Points, in no order, along strands that fork, close into loops and pass close to each other.
Two points are linked if the straight distance between their rows is under 99.2. Some points are linked to none.
K766: -28	22	-6	-10	-11	15	-19	-9	-11	8	0	-19	7	20	8	-12	-3	-13	-41	-26	-34	7	-25	17	13	0	51	-29	27	46	-26	37	-12	-2	24	5
K640: -23	-43	12	-1	-9	-5	-6	-6	1	-1	1	15	-4	0	14	33	-2	15	7	-36	-6	-5	-37	19	-4	8	30	5	-17	7	8	47	3	8	7	-10
K592: 17	-26	-3	1	8	-9	16	35	7	19	-15	7	-27	14	5	-23	-9	22	25	40	5	-19	7	-32	5	27	-24	17	-1	-12	25	-7	1	4	-15	22
K771: -16	27	0	-8	17	14	13	-34	-12	10	-2	-10	8	-9	29	-15	14	-11	4	2	15	7	-41	20	-18	-62	23	27	23	-7	40	-3	25	27	-30	-10
K471: -9	-8	25	-5	1	21	-12	-12	38	23	-23	2	11	1	-5	-16	4	-32	-19	22	-9	10	-22	10	23	-9	51	-23	11	37	16	47	19	-9	-2	-22
K21: 21	-7	17	6	-5	-28	14	23	7	19	5	-16	-20	3	2	-28	0	4	53	27	-14	-9	27	-43	21	24	-4	23	14	14	19	0	-21	5	2	7
K37: 4	8	2	13	-14	7	-20	-7	2	-6	29	-3	3	-13	-31	-16	6	-9	14	-13	-10	6	42	-29	18	18	-17	-25	-24	5	-7	-20	8	-8	8	-12
K521: 3	-14	21	21	8	4	-2	21	5	9	42	-7	-5	3	-20	-26	-3	16	4	-2	19	-11	31	-30	29	43	20	6	-37	-1	-38	-20	19	-43	3	14
K301: 7	17	-28	-5	8	-6	-31	-11	2	8	6	-18	3	8	-1	0	4	-41	-2	-20	-2	4	13	-2	5	-4	-3	-34	25	32	5	3	2	-14	5	3
K440: 8	-27	-2	-6	9	-2	-15	-13	-2	-12	-9	12	28	-11	8	19	4	-19	-15	-19	24	-7	-40	16	-10	-6	26	-2	-42	-12	-15	8	27	-12	-20	-43
K58: -27	22	5	19	0	18	-29	-9	13	10	7	-17	12	-4	-26	4	10	10	-16	-31	2	5	21	12	-20	18	24	-30	-10	22	-42	26	4	-37	-11	-26
K372: 4	23	0	3	10	11	0	-10	-1	-21	23	-28	25	12	-4	18	8	5	-23	-16	25	8	13	18	21	-14	-2	18	-26	-10	-28	-23	2	-3	14	2
K143: -32	-19	-16	-4	15	7	23	-5	6	-25	10	7	-11	7	-4	1	-3	44	-8	-25	23	7	-3	27	-24	4	-9	11	11	8	-34	27	-13	-2	-1	24
K817: -37	-33	16	-4	8	-14	22	9	8	12	-5	31	-22	12	10	-8	11	38	31	-8	-10	2	7	5	-20	36	-6	1	9	15	-48	62	-9	-19	-18	-1
K198: 45	6	3	0	-30	3	-18	15	2	-18	21	-1	-22	12	-41	-25	-5	-14	7	22	-4	-6	25	-38	-1	-6	-13	20	-35	-4	34	-57	8	21	2	25
K394: -25	7	-15	-23	15	9	34	22	0	35	-14	5	-4	23	18	-20	-23	-13	2	41	-32	0	-6	-14	-31	6	16	-14	33	19	-2	4	-1	-26	-15	26
K402: -41	0	-19	-2	10	1	11	12	8	28	-10	10	-7	17	4	-28	-11	-21	-21	14	-3	4	11	-33	-16	60	29	-28	9	23	-47	27	-2	-65	-6	29
K26: 12	-12	17	-21	-7	20	1	5	4	28	-19	-4	-25	20	10	10	-10	-5	-27	0	-26	15	-49	32	1	-33	22	15	25	45	47	20	-28	28	9	19
K585: 30	7	-9	-30	1	10	17	-5	-6	11	-12	-11	0	14	26	10	-11	9	-29	5	-10	11	-39	27	-26	-52	-11	50	15	-9	42	-45	-14	26	0	8
K994: -19	26	-21	11	-2	16	-3	11	-3	11	31	-22	7	-7	-19	-21	-5	-7	-12	-1	25	-2	36	-20	14	35	21	-13	-21	9	-31	-41	10	-58	19	28
K115: -42	21	-4	9	-3	6	-8	-14	3	9	-4	-15	10	-1	2	-18	2	7	-12	-33	-28	6	3	12	-11	13	34	-51	17	24	-20	38	2	-6	-8	-7
K216: 18	45	-15	-22	7	25	-4	-9	2	-6	-16	-30	17	13	19	-6	-3	-15	-55	-1	4	11	-21	23	16	-45	1	0	28	11	33	-12	9	19	-5	-4
K798: -25	4	19	29	18	-4	7	12	-23	-2	-7	1	2	-11	-18	-20	12	16	23	8	42	-7	19	-10	6	19	-30	-15	-29	-41	-14	-8	19	24	-19	-6
K831: -5	-15	18	-5	9	17	11	-19	-5	-3	-21	-6	14	-27	18	16	9	0	6	11	20	-1	-62	28	-5	-56	35	25	3	-19	29	9	35	17	-14	-22
K615: 15	-11	19	22	-7	2	-24	-14	42	12	-20	-5	17	-20	-12	-23	5	-35	-21	24	25	-14	-30	-6	31	-16	39	-12	-19	8	19	25	40	2	-7	-36
K363: 30	0	-21	-13	13	0	-6	-2	-20	-31	-40	-3	20	-24	26	25	-9	-5	-32	-15	3	-6	-25	27	1	-38	-30	-19	9	-12	30	1	0	31	-15	-6
K618: 23	11	19	-19	-11	15	-25	-18	-17	-1	-8	-12	-3	-1	16	30	12	-28	-3	-6	11	13	-48	38	12	-52	4	25	29	-1	44	-13	-15	33	6	-37
K166: -18	-3	-8	5	11	-8	18	17	0	23	14	-11	1	15	3	-21	-16	-12	27	10	-7	-15	24	-47	1	46	34	2	10	8	-26	7	5	-78	-1	16
K189: -51	47	-26	-22	7	23	-2	6	-29	12	-11	0	-15	15	26	-10	-15	-32	-37	-19	-35	0	-12	22	12	1	43	-34	41	38	-24	28	-20	-23	15	46
K504: -15	23	-10	-17	12	1	12	7	-15	13	10	-27	-12	34	15	0	-16	-2	17	-8	-7	16	-14	-2	-7	1	3	3	57	10	-15	-15	-37	1	19	40
K87: 24	-6	-6	12	-9	-8	-26	-3	6	-5	-24	-8	1	-19	-25	-15	3	-14	6	-9	-6	-13	14	-13	-10	-15	-20	-34	-15	-13	48	4	20	35	-30	-16
K447: 27	9	-4	-5	-1	0	33	11	3	-8	-4	8	-9	11	12	12	-8	18	-3	27	-2	6	-8	1	-24	-31	-27	44	1	-43	28	-50	-31	26	3	13
K342: 0	-40	14	9	-10	-25	7	-9	39	3	-32	22	11	-13	1	-10	2	7	4	-11	-14	-12	-23	-27	-9	40	4	-16	-27	-24	15	45	4	-2	-18	-36
K918: -31	-20	2	14	-2	-7	-2	-2	17	13	9	-9	0	0	7	-29	-10	21	-5	-23	-10	0	0	-6	4	34	33	-23	1	37	-52	38	-20	-10	11	2
K862: -23	4	19	28	2	19	-21	-18	12	7	31	-9	13	-13	-20	0	21	3	8	-16	13	0	5	-5	8	2	40	-4	-29	-4	-27	1	21	-14	-11	-32
K306: -2	-8	14	-30	-14	12	8	-2	-1	4	-32	-6	6	-13	24	27	-2	13	-31	7	-18	7	-64	36	14	-28	19	7	12	3	29	15	-12	44	23	-1
K978: -20	-3	-30	12	24	-4	-6	27	-3	4	-27	27	-10	18	-13	-12	14	14	-5	12	13	2	30	-6	-28	46	-35	-37	14	-4	-36	18	25	-16	-17	12
K432: 36	-2	29	20	-40	17	7	0	13	-10	44	-12	-3	-7	-1	4	-17	5	-5	11	-15	18	25	-19	26	-1	3	24	-19	11	1	-35	-16	29	51	-21
K448: 12	-10	2	8	0	2	38	18	-5	-1	8	-9	-3	18	15	17	-2	35	15	14	-1	3	3	-11	-16	4	-8	53	3	-26	-12	-31	-25	19	23	17
K31: 2	0	-15	20	22	3	21	9	-18	13	22	20	-13	26	-9	10	2	21	55	5	10	2	35	3	-18	10	-38	32	29	-5	-34	-25	3	-40	-3	37
K252: 3	42	-4	-27	-2	25	-34	-8	-2	38	-26	-29	0	0	-2	-7	8	-44	-39	24	-6	16	-31	19	12	-44	36	-4	54	45	54	-9	-2	-16	-3	-7
K455: -11	10	-4	-13	48	-21	0	-6	-12	2	6	12	10	15	10	-1	3	-12	15	-6	27	-9	-8	28	-5	-13	-28	-2	9	-8	-4	-5	19	-11	-25	2
K832: -7	-13	31	41	-1	11	-16	3	-20	-13	31	5	-4	-46	-9	10	22	44	18	-19	28	14	35	-10	0	18	-9	0	-60	-16	-29	-14	-22	11	3	-7
K13: 46	-2	29	-11	-23	-13	3	7	15	-5	19	-8	-26	3	-44	-25	0	-7	16	44	-8	-16	7	-39	16	-10	1	29	-23	-7	52	-24	7	-5	-22	4
K196: 29	4	-12	-28	21	9	1	15	-2	1	-43	-3	17	6	11	-3	-11	-5	-48	20	-4	3	-21	18	2	-30	-27	-26	10	-1	35	-13	10	25	-15	5
K315: 7	25	17	2	-17	-15	-29	-22	20	-11	26	-22	-4	-15	-15	-27	2	-19	25	17	11	-4	16	-23	20	-12	15	11	9	7	13	-5	-17	22	2	-34
K931: 24	46	-23	-2	17	22	9	3	-13	-2	-1	-20	3	25	6	4	1	14	-22	-18	-18	13	8	13	1	-17	-13	-9	36	9	20	-9	-5	21	10	17
K78: 9	4	-8	11	12	1	-12	-6	14	13	-24	-12	8	-9	-2	-29	13	-20	0	8	-6	-18	-14	-17	-14	-31	11	-10	6	-6	44	8	9	14	-28	-4
K718: -23	28	-17	-22	21	10	14	7	0	37	-17	-18	8	20	21	-29	9	-29	-19	36	1	5	-19	5	-18	-29	23	3	27	3	21	-13	14	-22	-6	31
K919: 17	-1	10	14	-30	-31	-27	5	12	-23	-19	-3	-9	-4	-49	-35	3	-15	-9	-9	1	-13	18	-19	5	9	-13	-44	-36	-19	21	-5	42	30	-14	-13
K335: 10	-26	-13	-13	16	-28	26	19	-8	-1	-45	53	7	-3	22	10	-4	-9	-10	27	15	-20	-21	23	-23	-5	-35	-1	0	-13	9	22	17	8	-35	2
K485: -1	-30	-5	0	21	-13	34	21	9	15	-21	22	-7	25	3	-2	6	7	8	25	9	-23	7	8	-19	12	-23	21	8	-1	11	28	11	-12	-25	22
K69: 22	6	-20	5	-36	-10	-15	6	8	19	23	-18	-20	4	-28	-16	-16	-57	13	9	-12	-23	35	-56	17	35	18	-9	-1	32	4	-18	9	-48	12	9
K549: 0	-1	-8	-26	5	19	6	20	-2	14	-10	1	-14	45	19	-2	-15	-35	-33	14	-40	21	-43	33	5	-23	44	6	18	65	8	28	-19	-4	4	26
K749: 10	-10	16	9	-5	-25	16	18	-32	-15	20	51	-5	-37	9	34	3	23	39	16	-1	-17	16	-14	-11	-4	-58	36	-24	-60	5	-41	-13	15	6	-7
K409: 17	-12	-10	16	4	8	22	29	-12	18	-6	-9	-6	33	14	12	-14	12	20	-1	-29	22	27	-5	-13	27	-28	-14	21	20	-7	5	-14	2	16	20
K664: -11	-14	-1	-5	15	7	40	5	-4	12	-7	30	6	-4	29	27	-9	43	20	-5	12	-14	-30	18	-20	-5	-11	18	-2	-24	6	-11	14	8	-11	-5
K648: -10	4	-27	25	3	15	-10	-13	-15	-12	7	-22	-1	1	-14	4	18	23	18	-30	-11	20	48	-16	-1	8	-5	-16	4	20	-49	-7	-16	-20	32	25
K312: 9	33	-13	18	-36	2	-24	7	18	13	25	-26	-3	-2	-24	-11	-1	-47	-10	7	16	-7	49	-33	27	1	26	1	10	22	1	-16	14	-31	33	6
K891: -31	17	12	-7	4	-7	14	18	-4	7	13	-18	-11	11	-17	-23	-3	15	21	21	16	17	63	-11	10	47	-16	-21	8	6	-31	4	-7	-33	10	11
K879: 2	-16	6	39	-2	2	-32	-15	-5	-25	19	-8	6	-44	-18	-3	13	27	2	-43	31	7	29	4	13	9	-14	-23	-30	7	-46	-4	-7	12	9	-16
K482: -5	-34	19	-12	5	-14	17	11	34	10	-45	21	-4	-1	22	-12	-2	6	-15	31	-15	-12	-25	-15	5	16	20	-2	-11	-3	28	52	2	3	-8	-2
K727: 31	-7	32	-20	3	-6	11	4	17	16	-2	-2	-18	3	-7	-18	-2	-1	5	36	16	-19	-13	-15	19	-27	2	47	6	-10	56	-13	4	-5	-26	4
K702: -7	-14	-47	7	46	-19	15	-5	-19	-8	-20	35	7	12	17	-13	4	7	8	-3	26	-4	-1	24	-33	-13	-48	4	20	-3	-33	-12	21	-1	-25	24
K377: -21	9	-12	22	31	8	1	2	-8	0	-13	18	8	-6	-18	-2	4	27	2	-21	3	1	15	18	-31	21	-29	-42	-8	-15	-20	12	34	-26	-35	-14
K459: -7	-12	-8	-18	0	-7	23	-3	-8	-37	-2	-7	7	2	8	32	-6	27	-16	-10	15	-2	-2	31	-3	-13	-8	20	13	-10	-24	15	-25	25	19	8
K855: 30	-9	31	-7	-13	-14	-26	0	4	-18	-28	-16	14	-36	-25	-23	-18	-10	-11	30	9	-17	-27	-12	22	-16	4	-19	-29	-27	31	-31	36	35	-11	-27
K555: 29	17	5	0	-26	-9	-6	0	-19	-43	-8	12	5	-29	-29	12	-2	16	0	12	-8	2	31	-4	1	-18	-63	-6	-18	-48	19	-39	-9	38	16	-2
K374: 0	-37	-8	12	6	-16	-4	0	34	-2	-12	8	0	12	11	-16	-14	22	-6	-9	4	-7	2	-29	3	46	-6	-30	-16	9	-37	15	-7	-6	4	5
K19: 13	9	11	0	-11	10	15	9	15	25	23	-26	-7	21	10	4	-14	-27	19	10	1	7	9	-5	24	-1	26	19	21	25	25	4	-5	-25	11	10
K816: 26	16	5	16	-12	4	15	20	-10	8	-4	-34	2	22	12	8	4	21	5	-17	-30	25	19	1	13	-3	-24	-13	23	18	4	-14	-35	33	37	10
K859: -8	37	-16	8	-17	3	-27	3	3	7	12	-18	7	2	-41	-27	-9	-30	-32	-2	23	-7	40	-21	31	28	8	-43	-11	1	-10	-19	39	-45	19	14
K66: 16	-25	-12	-14	-10	-18	-7	11	4	-6	-37	18	6	-64	25	39	-4	-16	-20	19	2	-10	-37	6	-3	-17	8	2	-32	-32	38	-19	0	12	1	-31
K490: 17	-17	14	15	-61	20	-24	-7	21	-17	34	11	3	-25	-10	12	7	1	6	-13	-7	1	17	-21	19	1	11	10	-38	16	9	-11	-2	25	31	-52
K49: -23	13	-19	-1	22	4	-11	-19	-13	10	21	-5	-3	19	13	23	3	-16	13	-41	6	-1	-3	26	-9	-14	-2	-5	18	22	-20	13	11	-22	-2	13
K227: 0	-25	15	1	-16	0	0	1	8	-22	13	23	14	-38	-10	28	-3	30	11	-6	9	-14	11	0	-7	9	-11	5	-36	-25	-6	12	-1	-8	-7	-31
K846: -6	13	15	20	17	3	7	-30	-22	-10	57	23	-7	-8	9	16	6	9	43	-13	15	3	14	-1	-4	-17	-19	37	-5	-27	2	-29	-8	7	-9	13
K108: 29	-19	3	-16	16	-31	8	20	1	6	-16	13	-5	-5	3	-14	2	3	8	30	26	-28	-15	-19	17	-3	-21	16	-14	-29	41	-15	21	16	-26	8
K302: 10	-37	-15	20	-1	-11	-17	-20	14	-18	-1	-7	13	-11	-12	13	4	18	-13	-44	-2	5	3	-5	4	14	-11	-24	-25	18	-42	19	-17	9	10	-11
K993: 7	9	-43	-10	5	-12	-8	4	13	-3	-16	-10	6	23	-24	-28	-6	-20	-10	20	-11	-7	18	-26	-12	5	-14	-10	-3	-4	-3	-25	12	-13	-15	19
K858: -16	-14	0	-10	-16	-15	31	-3	-24	-4	8	32	-8	-42	30	46	-6	22	19	-13	0	-13	-32	30	-15	-13	-1	48	-6	-44	19	-2	-10	9	7	-3
K16: 12	21	1	7	-41	27	-45	-17	20	-8	6	-11	-3	8	10	-4	-1	-29	-20	-15	14	1	-33	20	29	-27	29	1	28	37	8	-1	2	34	25	-50
K444: 15	-6	19	-12	-29	-5	-11	-9	20	-2	3	-21	-11	-7	-8	-2	-9	1	0	15	-6	-4	-5	0	8	-22	15	20	23	17	25	9	-27	38	10	-19
K38: -5	-26	4	-26	25	9	18	1	0	-5	-20	12	18	-2	22	22	6	7	-38	-12	15	0	-30	44	-6	-15	13	4	-33	-5	-8	8	26	-21	-13	-10
K109: -27	-12	14	-13	8	18	-2	-17	16	15	-21	12	7	-5	19	-7	7	-3	-10	4	-5	-3	-56	19	3	-32	47	11	9	25	25	39	27	9	-15	-3
K100: -5	-45	0	-3	25	-27	8	-10	14	-14	-19	41	-3	5	-5	-8	-2	11	-2	6	17	-12	3	-8	-13	43	-31	-11	-18	-25	-16	23	16	-39	-51	-10
K243: -26	-8	3	-16	-31	-4	4	-9	-19	-28	14	-7	-2	-34	8	49	-8	32	-8	-35	3	1	-35	38	-7	-17	12	24	-11	-25	-8	5	-20	26	24	-3
K767: 20	-11	17	11	-19	8	29	9	-6	-12	41	-6	-7	8	7	12	-17	28	21	12	2	25	34	-25	16	24	-16	30	-18	-7	-12	-43	-31	14	31	12
K591: -1	12	-22	29	25	18	-3	-22	-31	-11	19	-5	-3	6	-6	14	20	28	28	-17	2	29	39	-9	-1	12	-47	-7	21	-6	-41	-48	-23	-7	30	35
K355: -16	-9	-29	28	-4	-8	-7	-6	14	15	11	-19	-9	-1	-9	-27	4	5	19	-29	-15	15	48	-31	-4	38	12	-31	9	34	-45	15	-22	-31	26	21
K375: 39	-25	-7	3	-53	-3	-31	-4	25	-32	-4	12	7	-39	-12	34	-5	-10	-24	-12	0	-17	3	-7	12	-1	-5	2	-30	-7	16	-3	0	21	18	-56
K558: -21	-28	-24	5	24	-7	18	11	-17	-20	-47	48	5	-23	26	31	-4	9	-18	-11	11	-9	-21	41	-30	-8	-37	-25	-3	-15	-7	37	10	8	-26	1
K979: 4	1	44	4	-6	-9	-12	-14	-33	-30	41	29	3	-34	-30	16	14	-11	31	9	27	-3	21	-3	12	-6	-32	11	-36	-47	17	-15	12	18	-7	-31
K419: 5	9	36	-10	-8	-4	17	-13	-11	5	-21	-7	2	-35	30	47	13	11	-1	7	-7	13	-54	22	1	-35	17	41	10	-37	22	-10	-24	46	26	-2
K352: -39	4	-37	-6	30	6	14	10	8	20	-24	35	-12	38	15	-21	2	-14	-28	21	-1	10	10	-10	-30	51	-2	-33	9	6	-34	21	23	-43	-34	20
K304: 21	-35	-14	-27	-33	-19	-16	2	27	-25	-16	15	15	-35	-9	9	-17	-16	-31	15	-8	-15	-19	-14	2	0	2	-14	-38	-26	16	-8	5	0	1	-25
K204: -20	-31	-6	6	10	0	11	1	-8	2	-22	26	3	21	20	35	-2	32	-13	-46	-18	2	-31	37	-27	24	2	-19	-13	8	-32	51	-5	3	-4	8
K277: 7	-28	6	7	9	-1	13	10	16	7	33	3	-1	12	14	-9	-4	12	28	-5	-6	-12	3	-36	21	35	34	25	-18	5	-24	1	3	-49	-15	-5
K696: 12	-29	23	9	-14	-14	15	13	10	-5	16	-1	-6	-9	3	-8	-2	27	48	3	-9	-16	18	-43	16	29	9	32	-25	1	-4	12	-10	-10	2	-11
K264: 5	-8	-14	-19	10	3	1	-3	7	-7	-26	19	2	30	11	19	-8	-9	-24	-11	-50	2	-12	24	-13	-9	-11	-20	18	31	-1	41	-15	10	-11	1
K400: 20	-36	-2	-25	11	-14	10	13	31	-1	-43	3	-10	-6	19	-9	-10	-6	-25	19	-2	-6	-35	0	-8	-32	22	26	2	15	31	26	-21	21	-13	6
K380: -8	46	0	10	-7	7	-35	-22	-17	6	17	-32	10	3	-2	13	19	-25	-2	-33	7	8	33	13	24	-8	-2	-23	29	23	1	12	-9	5	28	-17
K434: -5	18	5	17	-30	-7	18	17	-6	17	19	-35	-12	-14	-21	-41	-14	-10	32	19	14	23	75	-41	18	49	5	-17	6	13	-22	-7	-5	-44	39	18
K27: 16	-18	6	15	-5	-12	-8	9	43	26	-13	-11	-5	15	-11	-28	3	-21	1	22	-11	-20	6	-38	17	20	34	-6	-5	18	21	19	18	-23	-8	1
K18: 4	15	13	0	-9	20	-3	-15	-9	-26	34	-18	20	9	4	34	17	1	-6	-14	6	12	-14	18	2	-31	19	47	-16	-20	-24	-27	-20	17	22	-18
K316: 15	-16	7	-16	2	-40	11	16	-13	-25	-28	12	-1	-36	-2	12	-5	7	-4	32	36	-31	-5	-2	6	2	-23	16	-21	-60	7	-15	4	22	-5	-5
K259: -1	34	5	-9	20	8	-14	7	5	36	-22	-31	-3	3	-1	-13	10	-36	-6	34	-8	3	-11	-6	-8	-31	25	-11	31	10	50	-8	-8	0	-7	8
K234: -25	29	1	17	19	21	24	-11	-33	12	25	-8	-16	20	-3	12	6	33	36	-23	3	27	36	25	-22	9	-26	12	37	-5	-40	-15	-13	-25	12	39
K990: 32	34	-3	9	-37	16	-47	-2	20	8	14	-22	-9	-2	-14	-18	-11	-27	-31	-10	-14	2	13	-2	36	-16	2	-10	22	40	21	-25	-5	25	23	-34
K267: -3	-7	-14	-11	23	18	23	1	10	-2	7	-10	21	26	10	-9	-1	4	-39	-3	23	12	-11	25	10	-12	7	10	-15	1	-20	-19	28	-12	-6	12
K672: -37	16	-30	-21	25	14	16	11	-22	21	-12	13	-7	41	39	1	-11	-23	-14	3	-31	3	-18	12	-21	1	20	-25	34	33	-31	14	-8	-30	3	42
K506: -38	3	-6	-5	33	13	27	5	-31	12	-18	13	3	35	31	-5	11	13	-35	-11	-8	6	-54	54	-20	-24	16	12	11	2	-16	30	13	6	-10	38
K525: 35	-8	7	-8	-5	-27	-14	12	-14	-15	-25	1	13	-48	-7	14	6	-11	-6	36	10	-12	-21	-13	3	-20	-11	4	-32	-48	25	-49	1	44	7	-19
K237: -27	1	-8	-7	18	21	20	-16	-1	-3	-36	5	4	20	21	-9	12	-11	-46	-5	-24	3	-52	33	-9	-30	47	-7	3	27	1	50	19	10	-15	27
K383: 22	5	-13	-2	1	-3	-9	-5	-9	1	13	16	-2	1	-2	29	-6	4	38	-28	-18	2	12	12	-13	-12	-44	3	9	-1	15	-12	-4	9	5	0
K941: -6	-25	-23	-1	13	16	26	29	-7	10	-19	22	2	37	25	33	-5	33	1	-13	-27	5	-8	8	-27	36	-21	-12	11	10	-25	12	-1	-5	0	16
K417: -31	11	2	-6	19	7	34	11	-8	24	-21	13	-2	27	32	10	-11	31	4	7	-11	7	-33	30	-13	-10	-3	0	33	-4	8	8	6	28	5	21
K289: -22	36	-16	28	25	19	11	-8	-25	-7	16	-6	16	-4	-6	-4	17	34	3	-14	8	-3	12	9	-17	-10	-18	-3	9	-37	-19	-23	-2	19	-11	8
K184: 17	-17	16	-20	4	-25	1	22	21	-5	-11	-1	0	17	-20	-20	-14	-10	-9	34	-1	0	20	6	18	23	-32	-24	2	4	10	16	2	4	-4	6
K699: 7	-22	-14	-23	-11	-16	12	-10	23	-26	-17	-2	2	-16	6	5	-5	8	-18	3	6	-15	-17	12	-17	-21	16	17	2	0	1	26	-13	20	-3	-9
K497: 1	27	-4	-33	-8	29	-12	6	4	22	-15	-12	-11	29	-2	-4	-4	-50	-31	21	-45	18	-17	20	2	-14	36	-20	39	54	22	15	-14	-30	-1	7
K738: -20	-10	-3	20	18	12	-18	-5	14	1	14	14	-7	-2	-27	2	1	29	1	-32	9	11	16	3	-36	29	7	-15	-26	-4	-33	7	8	-46	-47	-8
K636: 1	47	24	13	-15	7	-28	-33	-16	9	22	-26	-2	10	8	10	25	-29	23	-27	2	26	-2	19	14	-14	8	8	38	3	15	-9	-22	36	24	-28
K734: -1	-49	3	2	-9	-49	-1	-7	26	-28	-29	40	-12	-29	0	-6	-3	7	-15	-14	16	-11	-5	-16	-6	54	-16	-20	-41	-38	4	34	4	-17	-20	-25
K483: -7	-2	18	-17	1	-1	10	0	14	4	13	-3	0	13	-29	-27	-20	-7	-6	12	16	9	33	-3	32	37	-4	-19	-6	16	-15	30	4	-34	2	-6
K629: -19	-43	6	-10	-16	-16	21	6	4	-11	2	10	-10	-9	-13	10	-11	48	22	-23	-1	12	14	8	-11	31	-16	10	-10	9	-37	40	-28	-8	3	-2
K233: -11	36	11	-8	16	-17	-2	-1	-12	1	27	-9	13	9	-19	-16	4	-6	34	28	4	-9	16	-21	0	-1	-16	-9	13	-34	-14	-33	8	-5	-8	4
K425: 41	26	14	18	-44	6	-37	-5	-2	-1	22	-25	4	-11	-5	-8	7	-9	4	-36	-17	31	33	-8	37	-5	-20	-2	10	41	2	-25	-32	33	47	-28
K544: -18	24	-17	11	-23	-3	-13	8	-22	9	33	-15	-15	-14	-29	-29	-3	-11	40	11	6	-1	56	-55	8	42	-3	-19	-10	-4	-15	-33	6	-49	27	36
K631: 9	-3	5	18	-5	-2	7	13	-19	-13	34	22	-21	18	-41	-7	7	4	58	24	-11	-10	50	-41	5	28	-34	17	-28	-13	-17	-28	24	-34	-9	25
K33: 12	4	41	6	0	-15	-8	4	-51	-29	39	47	0	-23	-19	19	18	-11	26	40	0	-8	12	-13	2	-14	-38	17	-47	-72	13	-49	4	25	0	1
K171: 8	22	-13	0	-25	13	-31	-25	-4	-11	3	-26	6	4	6	4	5	0	-24	-41	-27	2	-29	15	7	-20	27	-10	28	36	2	24	-12	33	20	-25
K678: 8	-2	11	-6	-1	-19	1	14	-15	-11	14	21	1	13	-28	-16	-3	20	38	27	-15	-15	29	-33	-10	11	-45	1	-23	-30	-7	-31	18	2	-13	5
K922: 4	15	27	8	-3	-10	-13	-22	-6	-20	38	-6	4	-14	-6	4	11	-14	31	8	25	3	18	-2	9	-12	-20	28	-6	-31	11	-13	-24	30	4	-18
K626: 18	6	-11	-5	-3	-16	-1	-5	-8	-16	-13	5	-8	-27	14	31	-5	-4	6	-17	0	-1	-7	24	-9	-32	-41	15	14	-9	35	-8	-22	40	1	1
K226: 16	29	29	6	-22	25	-27	-36	9	3	19	-16	-5	13	9	11	17	-38	3	9	18	9	-31	15	21	-25	29	42	28	7	27	-23	-14	34	18	-44
K704: -22	30	5	7	13	2	-4	-10	-3	4	33	-16	20	-14	-23	-12	19	12	29	13	6	-11	19	-28	-2	-10	24	8	-8	-12	-18	-7	6	-18	-21	-6
K580: -42	38	-31	-6	9	22	-5	-20	-25	3	39	-25	-5	10	6	14	3	-15	4	-40	6	11	2	14	-11	-6	27	12	32	16	-29	-4	-8	-45	16	40
K153: 4	-26	-2	10	20	-17	7	-18	17	-8	-32	25	25	-5	15	4	1	-23	-5	-15	-2	-18	-32	0	-26	1	5	-20	-29	-20	12	21	25	-2	-42	-30

How many points has the smallest loop of links through each point below? Write - if it is on no loop.
K485 | -
K315 | -
K216 | -

A fork is a point with three links, a tip a point with one. Leave the first point through the second and follow the links. Name the first fork or tip that comes.
K383 / K626 | K640
K585 / K447 | K525
K204 / K941 | K383
